A landscape with many peaks, sampled at points; each row gives a point and its height.
From any point a climber steps to the highest of the 2 points nearest to it. It stops when none of these is higher. Distance is the straight distance between rows; heights are no part of it.
Z377 (h 0.08): [152  99 112 122 126 171 120 208 154 103 111 196 124 145 111 130 114 124
  87 129 153 130 117 160 145 174 132 112  25 187 127 131  91 115 133  76
 173 172  92 153 162 155 192 141 172 140 145 134 114 121 139 142  98 130
 135 167 119 136 115 162 167 126 171 138 102 101 114  55 105 175  91  95]
Z641 (h 2.61): [157 105  99 154 103 145 126 170 155 136  95 152 145 137  98 128  69  88
 109  92  87 160 107 101 103  99 145 125 155 182 149 135 174 188  92 131
 136  85 100 126 106 170 121 106 158 122 159 163  87 100 178 174 123 146
 155  86 155  72 155 129 136 170 150  93  76 138 106 146 110  82  96 160]
Z74 (h 2.21): [136 114  86 144 108 124 105 131 114 110  58 128 121 118 115 129  96  83
 123 103  75 167 133 110 136 125 108 148 149 177 140 151 185 157 109 109
 100 114 114 124  58 143 129 110 176 128 145 176  63 113 174 160 137 139
 149 102 190  52 151 160 135 133 113 129  73 165  77 129 115  69  85 144]
Z636 (h 4.39): [ 84 162 149 116 162 155 100  46  83 143 130 118 112 162 180 172 158 143
 104 152  85 112 169 181 154 116 154 163 176  88 154 174 171  66 160 137
 174 129 146 154 130 106 147 149  80 136  94  90 202 137  97  93 174 109
 120 173 119 169  85 113  97 163 141 109 177 156 157 147 140 100  99 137]
Z304 (h 2.44): [ 70 162 135 151 148 146 129 110 112 150  83 145 102 136 133 159 114 131
  87 139  88 118 147 173 116 161 102 140 154 143 144 167 150 102 132 121
 130 112 141 121 144 123  92 132 122 130 115 111 125 120 145 129 200 141
 187 153 124  94 139 137 141 134 174  91 121 189 125 158 134 141  75  91]
Z763 (h 4.00): [138 110 134 117 108 112  98 166 171 156 162  66  90 117 146 100 131 132
 180 149 131 164  72 101 122 119 109 115 134 121 106 130 137 168 171 129
 145 130 101 123  97  95 113 163 124 106 123 123 124 118  95 117  88 127
  98  71 118  86 149 111 144 103 136  89 129  78 116 178 145  23 142 185]
Z185 (h 1.85): [142 117 136 178 129 136 168 147 118 105  93 150 214 118 101 122  92 180
 151 117 143 200 139 103 111 112 156  90 153 131  95  71 104 161  69 152
 130 111 137 114 121 152 105  61 120 119 124 177  88 105 147 125 132 162
 140 133 139 109 148 142 106 131 117 122 142 174 151  85 140 169 132 137]
Z186 (h 4.03): [137 144 147 133 157  78 146 101 122 103 125 100 195 142 113 136 148 148
 157 149 165 107 102 120  77 127 127  99 164 108 132  96  85 136 131 141
 113 108 147 120 131 124  89 133 124 136 125 127 157 145 101 140 135 118
 104 158 111 153 134 121 135 108  71 154 185 140 111 117 163 148 142 150]
Z331 (h 5.08): [124 139 163 110 153 133 139 193  90 166 133 119 107 145 201 133  87 131
  73 180 174  95 112 112 138 130  99 138 129 103 142 122 118 104 217 106
 158 137 122 208 138 107 140 118 118 189  95  82 197 127 107  60  92  83
 133 155 124 193 122 147 173 166 175 121 133 135 156 104 142  85 129  89]
Z282 (h 0.88): [ 88 128 105 104 155 193 191  47 144 137 145 121 160 113 150 126 134 133
  95 118 102 157 195 185 128 169 121 169 136 106  84 160 138  88  71 104
 130 118 149 108 144 119 124 107  70 115 141 164 114 127 126 134 163 141
 125 141 104 129 106 106  66 112 153 136 139 115 186 126 138 174 119 115]
Z426 (h 1.38): [137 131 132  82 121 171 168  23 141 125 118  89 146 149 238 134 132 130
 110 119 104  87 176 154 143 110  94 193 101  84  75 176 150 120 117  83
 176 133 133 132 145 130 177 141  51  97 138 177 145 119 139 137 114  80
  92 125 113 155 121  84  49 110 134 129 158  95 202 170 101 147 120 164]
Z784 (h 3.57): [122 194 124 116 168 101 116  79 117 114 114 109 210 152 125 160 152 145
 128 151 142 108 105 174  96 118 145 105 134  96 142 123  85 113 107 154
 118  98 159  92 131 101  86 171 145 164 140 117 175 143 112 135 172 125
 127 168 106 143 107 124 154  92 127 166 162 203  98 128 160 162 109 124]
Z100 (h 0.98): [139 106  31 123 109 157 125  51 105 131 149 174 152 144 104 140 160  88
 160 104  82 133 152 174 168 128 175 156 155 125 147 122 156 117  81 165
 112 110 110 118 123 173 118 156 166 159 125 184  80 129 118 153 156 137
 167 157 136  54  69 113  66 152 148 161 105 157  75  53 128 171 143 141]
Z95 (h 4.06): [105 141 144 163 155 120 120 119 127 139 120 116 111 125 154 107 161 121
 150 138 109 116 108 133 107 155 107 138 156  84 169  97 183 121 142 128
 132 127 117 141 120 136 101 166 158 143 102 125 144 142  98 131 147 149
 123 106 109 110 124 109 155 136 135 128 172 101 107 138 174  37 128 174]
Z52 (h 3.53): [ 99 118 121 167 139 130 136 128 178 150 127 145 129 110 131  68 135 102
 157 119  89 162 121 146 116 130 126 149 157 111 160 115 205 129 104 146
 111  99 117 123 116 181 105 155 170 141  98 156 118 124 112 130 149 160
 127  83 101 107 144 120 125 157 144 119 130  91 113 103 150  34 133 197]
Z782 (h 2.73): [101 117 129  93 148 114 120 145 115 108 156 152 130 150 125 135 166  78
  72 159 141  83 134 151 151 129 181 110 139 139 111 127 106  87 121 129
 126 138 129 140 125 106 186 148 120 148 126  97 202 151 103 140 115 109
 140 134 114 191 119 147 150 129 111 172 130 147 140  76 147 191 162  84]
Z61 (h 4.40): [145 127 157 114 159 147 166 148  84 158 165 115 144 169 191 124  96 178
 106 144 143 126 121 108  78 135  66 127 124 109 139 113 111 132 215  89
 161 152  96 175 136 140  95 123  96 196 115  92 189 141 104  75  96  82
  93 167 133 152 130 104 153 138 185 106 145 133 171 155 157  73 124 110]
Z333 (h 2.70): [137 157 167 172 115  76 155 150 137 148 122 121 122 106 124 120  88 201
 190 115 181 132 129 115 113 100  89  96  86 144 154 113  35 119 132 148
 128 150 158 110 152 112 131  59 131 122 148  67 108 115 192 113 147 147
 137 179 133 166 146 102 143 160  66 103 124 153 159 121 101 200 149  66]
Z912 (h 1.24): [119 145  54 139 114 166 118  94 120 147  93 192 122 131  96 156 126  98
 106 119  81 124 169 166 161 127 159 158 164 154 117 136 111 139 101 124
 108  96 130  99 139 141 115 127 139 144 135 167  83 112 164 154 140 134
 204 151 135  56  97 132  88 150 191 126  78 201  82  76 104 185 106  97]
Z179 (h 3.88): [108 133 137 128 162 157 194 113  97 116 151 130 148 187 185 119 129 176
 114 139 113 133 149 137  75 128  81 147 147 100 113 142 147 106 195  99
 192 157 118 144 130 164 128 113  76 173 128 104 167 117 137  59  98 103
 119 178 141 127 119 101 119 128 176 112 133 159 208 163 141  81 118 116]
Z998 (h 1.93): [151 102 129 120  99 122 147 173 151  91 114 122 154  91 129 131 133 154
 122 103 139 177 154 125 119 167  71 133  82 151 109 124  91 119 145  98
 148 172 133 148 105 106 178  69 124 118 155 129  85 122 154 109 105 132
 137 145 143 138 127 137 155  85 142 140 100 152 172 118 106 135 105 129]
Z216 (h 5.82): [112 113 124 127 125  99 106 210 141 177 142 131  50 105 122 127 119  99
 133 151 166 147  80  89 177  91 121 115  82 118 108 143 104 128 133 138
  97 113 122 127 135  55 116 162 130 138 134 123 102 164 103 128 108 115
 125  62 146 158 123 145 170 143 130  81  76  67  75 142 140 105 184 124]
Z899 (h 0.24): [189  95 101 125 136 169  78 186 141  99 155 153 127 129 101 120 134 133
  93 126 155 120  82 126 151 144 172  78  29 175  89 144  96 143 149  87
 174 157  94 159 140 144 174 172 166 129 157 124 124 113 119 173  66 134
 129 124  86 140  91 156 146 137 161 128 105  71  87  88 111 148  76  98]
Z622 (h 2.13): [144 131 120 126 138 136 168 129 144 137  74 138 190 148 123 112 108 168
 118 108 113 189 136  92 112 132 113 125 146 139 131 119 108 127  92 139
 134  85 154 122 130 117  91  76 129 142 130 196  65 105 165 140 143 174
 169 120 168  85 127 114 119 124 127 107 129 171 154  97 161 129 122 113]
Z97 (h 2.56): [ 84 133 157 123 130  77 102 135 118 142 133  93  64 137 156  99 151  84
 129 125 138 102  99  83 136  98 138 139 212  88 153 140 162 113 162 117
 119 114 133 161 111 112 170 144 109  93 119 114 173 160  91 129 116  81
 119 113 111 156 123 129 159 133 107 155 167 101 115 138 142  91 169 136]
Z382 (h 1.50): [ 84 132  85 180 102 141  98 114 140 138 114 184  61 102  92 134 139  85
 107 123  77 138 181 204 154 123 157 168 149 162 131 129 124 123 113 128
 111 140 112 112 133 140 154 126 134 101 127 133 105 106 177 124 141 141
 212 145 128  81  99 132 120 154 200 105  79 166 124  93  79 180 105 112]
Z707 (h 4.76): [160 143 155 138 145  87 115 145 143 165 114 100  92 121 146 129  92 122
 144 132 153  98  64  88 100 134  80 116 136 106 152 105 145 165 161 133
 135 124 100 130 137 113  79 155 149 146 124 128 133 124 106 130 128 119
 105 103 131 125 135 105 179 124 133 109 179  96  99 180 157  43 124 159]
Z450 (h 2.50): [203 127 130 149 145 108 128 180 126 130 116 128 167 108 103 139  86 156
 140 137 210 123  56  82 120 130 137  56  64 163 102  97  71 171 133 154
 166 107 102 135 131 120  80 152 132 154 153 120  94 122 113 152 119 117
  81  74  98 147 126 180 137 134 130  64 127  95  64 138 136 119 117 117]
Z956 (h 3.64): [152 170 137 121 103  73  90 106 142 131 124  84 131 146  83 101 136 157
 212 136 172 115  98  96 106  83 111 117 150  65 171 128 153 164 114 164
  79 134 196 117 118 123  75 109 175  69 112 106 134 118 124 143 108 126
 107 179 162 112 190 101 113 123  71 158 147  88  48 176 107 109 169 139]
Z190 (h 4.77): [ 79 129 179 151 148 129 164 108 112 114 152 114 148 146 154 128 143 133
 102 134 114  85 162 143  85 114 122 133 172 107 137 139 141 117 137 114
 133  94 128 134 155 148 128 114  60 130 123 107 200 132  99 130 145  85
 102 134 104 146 153 117  99 119 114 163 164 113 159 151 156 145 137 142]
Z82 (h 2.24): [144 169 151 153 120  86 123 129 108 138  65 127 139 140 103 112  73 141
 127  89 110 118 124  87  83 108  83 100 138 117 133 141 138 167  93 131
 114 116 153  91 141 133  77 107 148 133 155 109  93  99 182 147 134 161
 136 145 176  72 188 120 139  97 116 115 130 161  90 191 119  95 105 119]
Z373 (h 5.59): [150  69 148 120 104 122 116 185 125 121 203  92 110  88 111 101 128 142
 157 130 168 127  88  72 135 122 147  92 122 159 105 108 138 153 150 122
 120 107  93 125 111 134 156  92 110  77 120 129 150 142  97 144  98  80
  93  92  96 141 188 158 105 132  80 126 115  68 145 114 139 127 163 151]
Z132 (h 3.55): [153 150 155 122 141  94 165 102 106 104 132  81 203 118 123 145 113 182
 154 155 178 113 133 124  76 124 115 115 160 130 129  91  52 136 156 133
 128 125 137 127 128 128 108 102  95 125 126  96 177 131 108 121 128  97
 126 184 122 183 151 128 153 128  91 132 165 167 163 134 125 188 121 103]
Z648 (h 2.89): [140 136 125  93 145 112 153  62 135 115 100  54 159 148 188 117 157 159
 149 129 137 143 144 108  86 132  83 161 155  96 120 130  97 111 159  92
 145 147 157 139 112  94 120 122  79 117 122 145 123 158  93 112 122  95
 135 156 144 160  92  94 121 121 143 113 180 115 162 139 142 149 122 123]
Z511 (h 4.36): [ 45 139 165 171 158 144 157 167  96 143 138 140 112 138 148 145 101 126
  69 128 119  98 149 131 112 122 106 165 153 117 152 132 137 118 154 127
 110 108 135 133 162 123 103 130  69 154  95  80 191 150  97 110 156 106
 120 110 109 152 123 136 150 153 139 114 110 122 113 173 160 124 170 131]
Z404 (h 3.07): [140 109 107 161 129 147 119 164 154 136 129 130 159 122  96  69 132 107
 160 115  94 199 105 117 115 128 144 124 139 129 140 100 169 171 100 142
 113 109 110 127 111 159 121 115 154 122 126 176  74 109 119 139 125 148
 129  97 132  73 144 129 110 136 135 112 100 117 118 118 140  69 128 206]
Z633 (h 6.85): [ 91 104 148 110 141 117 124 179 122 175 127 137  35  97 151 144 126 113
 102 144 143 136  97  93 185 153 134 143 106 116 109 134 141 117 172 118
 118 118 141 159 117  62 123 164 120 127 100 118 138 165  80 121 118 107
 114  65 112 158 104 131 184 166 157  88 113 100 101 132 154  59 159 114]
Z818 (h 0.43): [186  86  98 126 138 167  75 113  94 101 156 166 131 163  93 141 168 124
 104 123 109 115  88 131 137 155 202 100  63 151 102 110 116 156 133 122
 162 147  74 125 114 172 155 186 190 146 137 137 108 110 130 170 117 177
 126  95 102 117  60 144 134 136 142 133 105 109  71  82 141 114 103 101]
Z615 (h 3.34): [155 124 131  97 117 133 159 102 134  88 138  87 153 159 185 114 154 151
 136 145 129 129 156 153  86 124  96 159 149 111 118 131 115 115 195  98
 173 185 144 160 112 117 170  98  84 145 128 111 144 123 116  74  77 107
 119 156 138 185  83  98 129  94 143 140 150 139 205 148 114 133 121 114]
Z972 (h 3.02): [106 153 144 145 131  61 100 135 147 147 140  76 100 133  92 102 161 100
 155 134 159  97  97  80 107  72 115 144 193  96 169 150 166 151 124 144
  92 126 140 128 127 111 138 140 144  65 125 111 155 129 123 129 113  93
 124 133 128 136 168 126 148 131 100 142 155  96  63 176 117 110 162 152]
Z230 (h 3.12): [192 181 140 111 113  74  86  93 114 111  58 128 155 135  68 115 105 180
 199 105 158 104 112 106 100  98 121  92 124  72 150  98 114 176 100 165
  81 138 175 112 122 134  57 112 186 105 111 104 135  92 151 140  97 131
  87 170 166  82 209 116 119 118  90 148 142 130  45 177  77  84 141 141]
Z541 (h 4.02): [189 185 155 145 136 101 137 119 155 177 109 135 120 147 137 119  57 153
 184 110 150 126  70  79  98 128  81  86 121 109 143  95 142 163 121 161
 117 119 122  85 145 146  38 118 164 148 121 130 112 127 145 119 118 137
  99 145 148 117 176  82 156 136 108 120 182  90  89 211 110  64 142 155]
Z746 (h 0.66): [ 75 108  96 126 150 189 174  95 140 126 155 155 172 132 108 127 126 138
 104 122  79 185 151 167 113 140 143 175 188 132 103 129 140 111  66 137
 137  93 156 101 147 131 102  74  76 145 146 164 123  94 135 146 154 150
 171 133 140 112 115 106  83 144 153 129 140 136 179 103 135 158 117 125]
Z581 (h 5.05): [ 50 151 162 149 154 139 114 123  95 161 136 145  79 147 148 162 162 113
  72 148  93  93 161 175 158 140 155 155 165 122 160 143 149  79 166 126
 110 137 145 165 151 112 150 129  89 130  87  96 199 145 104 102 159 109
 148 129 118 142  95 145 144 171 128 114 126 145 129 130 149 120 133 117]
Z863 (h 5.85): [132 107 151 101 149 121 136 200 130 171 127 119  73 121 177 158  97 115
  83 167 176 113  93  94 151 157  92 123  90 149 120 142 134 121 200 117
 147 146 129 183 126  92 120 137 149 155 114  97 163 160 101 123 114 101
 117 110 117 177 122 148 200 158 166  92 138 126 137 137 145  84 123  88]
Z758 (h 4.24): [139 134 153 115 137  85 122 128 114 147 134  84 128 123  82 120 124 143
 222 122 180 113  93  81 125  70 131  92 118 135 162 125 140 155 110 183
  72 123 158 115 119 146  92  86 155  73 102 126 117 141 147 148 145 132
  90 165 132  92 219 117  76 140  29 140 130  91  74 150 110 151 177 140]
Z348 (h 1.88): [154 108 159  60 110 128 129  80 120 106 146  74 122 195 210 101 181 132
 166 142  82 108 121  86 120 114 126 175 133  83 118 136 178 117 162  93
 171 141 138 138 104 170 164 179  99  95  86 165 147 129 125 121  98 119
  71 113 149 165  93 110  85 116  81 160 198  49 185 126 132  72 141 165]
Z221 (h 1.64): [167 122 143  58  91 138 144  57 147  73 141  64 146 156 215 114 153 135
 151 126 105 102 146 121 109 113 120 159 138 102  94 139 153 129 144 105
 157 147 124 159 113 173 155 116  49  86 115 179 126 119 140 112  70  94
  94 119 135 155 125 103  76  88  69 158 176  88 201 154 103 126 134 177]
Z867 (h 1.58): [154 128 162 160  93 102 140 177 131  83  96 147 178  93  94 131  85 176
 117 116 185 128 157 149  99 127  83 121 108 142 123 108  62 116 128 107
 172 155 131 119 137 107 154  69 125 142 172  83 114  79 167 122 114 124
 148 169 127 159 166 132 167 106 128 150  83 170 146 139  75 189 110 122]
Z907 (h 4.20): [114  72 117 111  89 145 122 220 170 149 192 150  76  96 122 107 133 135
 134 118 143 155 114 108 171 153 119 157  62 133 115 126 115 109 159  93
 118 158 136 130 153  96 183 142 143 111 125 124 142 141  87 126  93 124
 106  86 129 147 104 156 123 143 138 131  92  52 175  90 141 124 149 111]
Z667 (h 3.48): [192 166 145 180 138 112 154 153 141 189 117 125 132 131 142 137  40 182
 180 112 169 148  80  84 124 121 125  51 123 137 123  83 124 170 110 194
 140 104 111 108 141 139  31 119 150 172 130 113  99 120 159 125 119 138
  89 108 120 138 182 108 125 173  74  65 157 107 128 196 111  84 131 148]
Z438 (h 1.13): [100 138 128  66 131 182 159  40 136 152 139 126 109  94 164 155 130  96
  81 124 102  97 192 179 184 123 142 175  99 111  92 188 170  81 101  91
 138 132 147 126 152 114 192 145  66  96 144 157 135 146 141 125 142 118
 101 127 112 169 111  82  39 102 134 150 155  96 193 146 104 165 112 115]
Z378 (h 2.96): [114 131 136  77  96 127  59 103 124  64 137  77  79 122 155 119 177 111
 136 139  74 143 137 133 159 124 140 168 198 100 132 157 170 118 174 117
 128 167 136 160  98  94 185 131 131  74 140 142 131 122 142  93  87 138
 128 106 145 147  80 136 154  98 109 141 126 153 154 150 104  82 121 147]
Z575 (h 1.81): [ 79 147  95 131 117 148 113  77 141 116 112 140  79  60 130 114 143  97
 112 133  70 132 201 212 165 120 148 173 161 140 109 167 145  99  93 111
 104 146 153 113 126 113 176 132  92  86 143 124 117 102 142 119 143 150
 171 118  90  91  90 124 105 139 183 129 103 151 137 130  90 169 114 137]
Z487 (h 4.80): [173  70 124  87  89 134 107 199 149 106 216 109 113  98 104  91 129 152
 154 139 159 131  84 101 169 118 138 138  86 142  84 119 147 133 178  76
 149 150 128 126 135 112 215 120 145 103 142 121 165 108 113 144  76 126
 100 101 103 172 133 166 105 121 105 170 131  48 191  76 132 151 145 121]
Z789 (h 4.86): [126 112 149 102 122 134 107  80 119 121 191 148 142 135 119 110 191  64
 125 140  80  66 153 168 136 119 169 125 114 142 125 123 174 127  75 148
 148 110 109 128 148 179 147 153 103 121 134 141 139 134 129 159 151 124
 104 113 119 110 141 115  82  81  98 212 154 125 150 116 130 136 127 156]
Z657 (h 1.49): [112 118 117 157 147 204 135 196 108 132 142 186 126 156 134 177 103 105
  50 153 117 106 118 165 152 191 146 116  97 180 139 157 167 128 159 124
 153 107  78 152 131 154 128 156 157 185 117  81 155 125 129 146 139 115
 131 141 114 138 136 188 158 163 188  66  89 116 102 129 124 142 103  75]
Z21 (h 2.84): [ 48 144 122 130 132 146 140  98 133 159 102 157  68 119 126 161 151 132
  80 131 138 132 167 171 159 187 140 125 121 150 130 155 100  69 117 125
  97 128 150 118 132 111 126 148 127 138  70 149 120 144 121 113 179 132
 188 153 138  94  96 140 130 140 170 100 114 172 127  91 150 165 121  77]
Z542 (h 3.08): [144 147 158 132 134  94 156  96 114 125 126  71 138 110 127 148  84 208
 196 139 177 121 121 103  81  86  76 122 147 124 152 103  37 134 145 148
 128 150 164 112 157 115 103  68  90 105 121  50 140 130 160 113 141 129
 122 197 128 171 148  82 126 170  64 116 154 138 175 143 101 179 135  78]
Z933 (h 0.90): [ 59 102 116 177 128 181 172 134 145 151 170 188 135 132 107 124 121 107
  91 105  82 165 142 114 111 118 143 166 170 148 146  98 161 143  94 135
 113  78 110 126 161 162 116  83  84 139 122 133 146 117 120 154 142 143
 142 105 119 113 123 116 121 175 157 111 109  98 147 121 130 115 156 132]
Z403 (h 2.51): [131 156 131 109  88 107  96  98 158  72  92  95 101  89 149 129 134 100
 107 142 105 125 166 158 127  95 117 164 176  87 131 162 131 115 140  99
 105 160 155 133 101  87 180 105 110  97 161  91 138  86 156  81  84 114
 159 117 109 141 106 126 147  95 136 158  94 168 149 161  65 141 102 160]
Z80 (h 0.78): [128 111  77 124 135 151 133  92 100 124 149 171 162 158 110 149 202  98
 135 104 122 115 121 162 140 144 185 118 107 121 145 113 109 132  83 176
 131 111 101 101 129 164 131 173 163 176 123 164 124 153 102 151 169 168
 139 120 116  87  88 127 105 120 138 163 110 145  64  47 164 170 160 127]
Z212 (h 1.61): [156 105  77 142 109 125 159 107 106  88  93 143 216  92  92 119 116 140
 141  93 141 202 139 122 135  94 169 118 109 137 107  92  71 139  72 148
 100 119 131 114 115 121 144  92 116 116 136 194  78 125 127 123 129 136
 145 122 149  61 111 169  80  90 129 143 106 185  96  71 130 196 138 130]
Z698 (h 1.22): [ 79  99 104 173 136 205 138 154 128 153 170 208 114 152 128 176 124 114
  51 143  95 132 132 151 147 179 157 165 123 163 146 116 165 154 143 137
 124  96  95 129 135 140 105 127 119 191  99 126 137 143 120 145 134 126
 140 109 101 134 100 157 127 189 172  87  88 109 106 110 129 131 140  88]
Z821 (h 2.65): [182 178 158 168 112  95 116 123 107 140  66 135 175 142  74 101  74 168
 179  79 138 148 109  98 120  85 127  63 113 109 133 117 122 178  92 156
  98 128 134  97 116 129  71  71 183 118 130 123  92 105 177 137 110 166
 108 142 169  76 190 131 108 131  60 106 117 146  70 177  94 112 143 121]
Z996 (h 5.01): [125 100  90 167 125 133 110 208 155 159 131 151  91 116  92 114 129  97
 134 112 146 150 111  98 142  99 145 101  83 155 130 125  95 146 114 141
  96 122  97 120 139 118 142 137 147 126 135 150  86 149 125 137 116 122
 148  85 140 110 128 142 139 141 146  82  63  97  86 123 138 141 149 134]
Z990 (h 1.79): [159 113 137 144 161 156 157 181 112 139 125 156 154 145 147 170  88 119
  74 135 149 121  81 120 113 194 130  91  90 171 131 130 123 142 137 119
 169 105  87 139 116 142  94 152 160 193 153 115 130 128 110 159 152 124
  98 115 103 140 143 188 187 133 171  72 122 116 122 138 154 112 102 102]
Z72 (h 2.12): [153 139 123 169 181 121 126 157 114 122 116 152 163 140  96 137 132 120
 115 116 161  99  68 121 102 141 151  78 103 134 143 107 107 171 121 143
 139  98 100 121 132 150  95 171 178 177 131 138 116 140 113 148 143 136
 117  80  97 126 131 154 165 123 145 107 118 117  68 148 142 115 136 137]
Z486 (h 3.70): [115  73  82 120  92 165 150 190 171 139 177 174 106 117  66 125 122 127
 124  93 149 187 137 107 171 175 123 164  62 141 133 117  98  94 136 111
 107 165 139 123 147 129 168 137 171 116 117 162  95 135 111 106 102 139
 133 136 169 126 102 137 116 118 153 121 108  73 185  73 122 159 123  97]
Z717 (h 4.85): [167 107 138 129 124  99 119 183 110 144 159  63 112  96  85 142 112 148
 194 144 188 110  84  54 140  73 149  74 120 171 143 102 141 170 140 177
  87 118 114 124 111 132 122 102 125  59 125 116 118 153 123 138 122  89
  82 119  92 129 229 140  96 163  37 123 115  67 108 136 108 154 163 153]
Z437 (h 4.42): [112 104  88 188 129 124 128 204 167 137 109 183  78 128  87 114  96 108
 113 124 166 105 137 122 156  86 124 118  54 141 141 114  53 120  95 129
 101 120  99 110 168 145 145 123 156 134 131 124  98 139 176 116 116 111
 181 112 151 107 123 131 139 160 152 109  68  98 113  98 101 206 155 130]
Z133 (h 0.60): [172  99 102  98 127 151  80  99  82  83 122 154 148 145 103 124 202 117
 152 127  91 141 114 164 143 155 191 117  88 134 112 111 149 127 101 164
 136 146 105 107 101 167 140 183 211 165 113 150 105 133 123 148 143 212
 128  96 126 136  68 124 130 111 115 167 109 151  92  75 155  94 129 144]
Z311 (h 2.31): [150 111 153 145 108  93 147 179 172 130 148 105 117  98 137  98 101 174
 184 107 176 170 162  83 118 136  61 128  86 144 152 106  49  88 150 103
 138 154 138 119 131  93 171  80 108 126 137 110  94 132 157  94 132 128
 133 145 146 150 146 107 133 137  93 103 106 146 179 105 138 159 154 117]
Z452 (h 1.55): [128 160 147 111 133  60 106 144 148 132  78  91 108 113 106 134 132 119
 102 144 159 104 116 130 123 114 106 125 147 110 125 140  89 119 137 115
 104 150 175 128 138  86 136 132 151 103 146 101 119 146 136 109 123 124
 183 141 150 157 130 131 181  97 136 147 135 183 124 135 109 162 110 107]
Z119 (h 1.89): [145 169 159 110 103  71  96 109 112 138  52 105 114 131 131 145  84 120
 126 117 118 106 129 109 106 105  61 112 137 106 110 157 101 147 107 117
 101 145 188  99 147  92  85 120 154 103 154  93 112 108 169 133 145 160
 147 169 158 116 145 135 157  88 140 133 150 172  91 184  95 127  93  91]
Z671 (h 1.30): [138 148 154 137 114  77 122 192 150 122  75 135 110 120 104 129  90 144
 104 145 174  86 130 148 100 114  87 112  84 148 137 145  59 105 117 107
 139 142 163 106 153 114 136 119 169 119 150  65 134 101 169 123 131 134
 165 143 152 145 162 131 176 125 147 139 105 172 134 139  98 201 119 107]
Z51 (h 3.21): [ 71 117 111 123 114 180 148 124 148 167 150 172  72 127  99 143 155 130
  71 111 128 165 180 145 177 210 137 164 100 153 143 140 120  94 136 111
  92 153 136 127 138 126 135 131 136 136  92 148 123 137 110  98 133 140
 143 142 157 126  84 125 122 141 156  95 117 124 159  81 141 145 123  67]
Z678 (h 3.41): [113 117 126 119 112 139  92 154 153 111 156  88  94 105 120  97 169 111
 139 128  91 148 118 115 134 143 117 139 149 131 134 146 167 154 182 118
 116 161 119 142  93 113 176 139 140  91 152 152 131 120 111 113 103 132
 113  96 124 101 113 132 148 105 138 113 112 122 137 155 134  70 128 164]
Z436 (h 2.14): [104 151  88 122 118 153  84  57 126  92 103 120 119  60 170 151 106 110
 105 136  64 121 203 185 143 112 122 151 151 113 102 166 144 124  94 115
 103 154 151 125 102  95 158 123 103 116 150 105 116  92 151 123 114 140
 138 103  76 134  97 116 134  88 147 154  98 161 136 183  85 132  92 146]
Z271 (h 3.90): [116 149 134 111 142 178  93  61  98 109 160 145 117 136 150 158 169 114
 127 153  69 105 189 201 161 138 162 160 169 117 147 155 187  79 122 175
 171 153 135 122 140 142 137 154 100 127 117 113 155 138 110 123 181 167
  94 128 109 158  82 108  89 138 117 144 175 142 141 141 146 103 119 121]
Z157 (h 4.33): [134 108 145  91 132 153  87  64 125  95 158 138 126 120 157 123 182  95
 158 154  73 108 173 173 146 123 159 169 134 114 140 150 219  81  94 157
 163 137 130 113 134 183 124 183 124  95 118 133 124 138 139 138 173 176
  85 109 132 142 115 110  87 106  99 190 171 109 149 113 149  84 125 162]
Z407 (h 2.17): [125 105  97  61 100  97 134 109 145 112 176 133 120 123  95 135 175  70
 127 116 140 108 135 125 160 125 183 112  95 142  87 143  94 106  91 136
  87 123 127 123 123 120 179 162 112 106 141 165 132 165 113 140 141 105
 168 144 144 119 137 125 100  88 113 201 101 139 119  61 134 217 148 127]
Z244 (h 2.66): [146 142 128 174 109 114 127 158 150 125  96 109 151 122 108  92 111 148
 168 108 117 178 130  76 102 120 102 106 149 118 142 117 152 166 120 120
 122 135  96 116 113 146  85  94 132 124 133 152  88 106 153 118 106 156
 119 113 136  86 168 118 141 115 102 117 123 142 131 178 133  60 115 201]
Z572 (h 5.49): [122 117 174 127 118 148 157  94 118 104 172 152 172 122 111 114 154 121
 113 135 116  81 156 165 110 126 158  98 133 141 101  90 158 146 111 132
 146 100  95 130 151 175 127  88  76 114 133 131 165 121 118 137 132 105
  90 134 114 132 172 107  78  85  93 185 160 128 183 129 113 165 118 164]
Z694 (h 1.90): [128  80  83 104 107 133 179  97 140 127 166 161 158 118  91 133 145 107
 138  78 142 171 135 117 145 149 168 131  98 144 116 124  95 116  83 126
  82 112 132 131 140 131 151 120 108 117 130 181 106 156 105 124 143 130
 140 160 142  91 124 154  77  71 135 143 120 137 139  61 160 201 151 110]
Z77 (h 2.42): [ 85 126 104  68 124 108 111  94 129 124 163 132  92 130 123 144 175  47
 108 141 123  77 135 144 203 105 215 108 142 133 102 163 125  76  79 157
 122 143 118 132 116 110 182 184 125 118 128 123 152 181 113 141 140 100
 169 125 129 142 120 124 123 122 119 207 122 162 137  77 117 190 144 110]
Z374 (h 2.49): [115 147 112 142 155 110 147  90 142 131  78  80 159 138 154 102 146 149
 160 117 127 163 150 117  95 145  67 131 143  95 131 139 105 117 109 118
 126 122 158 127 121 105  83 123  98 128 142 174  66 137 120 128 161 147
 147 140 141 100 109 113 119 104 138 116 157 141 128 127 163 125 115 132]
Z297 (h 3.13): [ 90 157 146 121 168 132 119 145  96 120 141 134 186 157 108 154 143 125
  84 162 142  93 117 174 110 141 140 103 130 124 131 135  99 107 146 134
 135 121 112 139 151  96 134 143 128 177 137  78 188 131 108 108 140 104
 141 162 117 177 127 151 173  89 154 127 134 180 128 127 136 174 126  89]
Z57 (h 2.16): [131 117 163  72 119 109 124 117 113 123 169  67  79 178 199  96 152 125
 159 143 127 136  87  73 125 105 136 154 184  87 125 128 165 129 192  86
 152 139 126 152  81 126 175 136 110 111 108 140 172 143  92 124  84  92
  92 103 131 172  88 115 119 142 108 152 185  66 173 122 153  64 146 118]
Z935 (h 2.07): [131 159 115 133 136 109 120  76  89 102  48 146 156 140 132 162 116 126
  90 121  96 112 132 169 110 166 120 125 157 135 140 140 163 124 101 120
 132  89 129 112 112 146  80 168 171 163 143 135 113 125 136 147 199 164
 154 144 130  85 144 150 160 112 133 141 139 212  72 135 144 106  76 127]
Z385 (h 1.86): [128 139 109 150 120 141  95  92 110  94  77 158 146 131 131 134 139 107
 119 113  56 143 160 159 126 179 129 149 158 158 136 121 192 142 120 114
 117 113 110 130  76 181 104 144 179 134 152 154  88 111 144 155 133 164
 136 103 144  88 122 156 145 127 134 141  95 171 111 122 103  73  81 162]
Z835 (h 2.98): [174 138 140 162 133  99 145 162 116 163 139 120 121  91 131 131  66 157
 167 139 201 114  78  69 138 108 118  75 103 155 104  78 100 157 133 188
 128 111 113 124 130  81  40 125 115 152 129  67 108 135 118 132 118 118
  51  88 109 172 132 125 127 169  66  63 138  69 101 172 131 104 155 141]

Where does a climber stop that starts at each point below?
Z374 => Z633
Z438 => Z373
Z119 => Z373
Z212 => Z186
Z74 => Z707
Z899 => Z707
Z998 => Z186
Z933 => Z707
Z304 => Z373
Z575 => Z707

Call two points neighbours if one is among the 2 nearest of the other. Go from one point of each pair to the other, from neighbour to neighbour, staying as high as possible. Name the lowest point that can't be avoided.
Z581, Z572 => Z511
Z707, Z373 => Z82
Z373, Z633 => Z671
Z186, Z633 => Z212
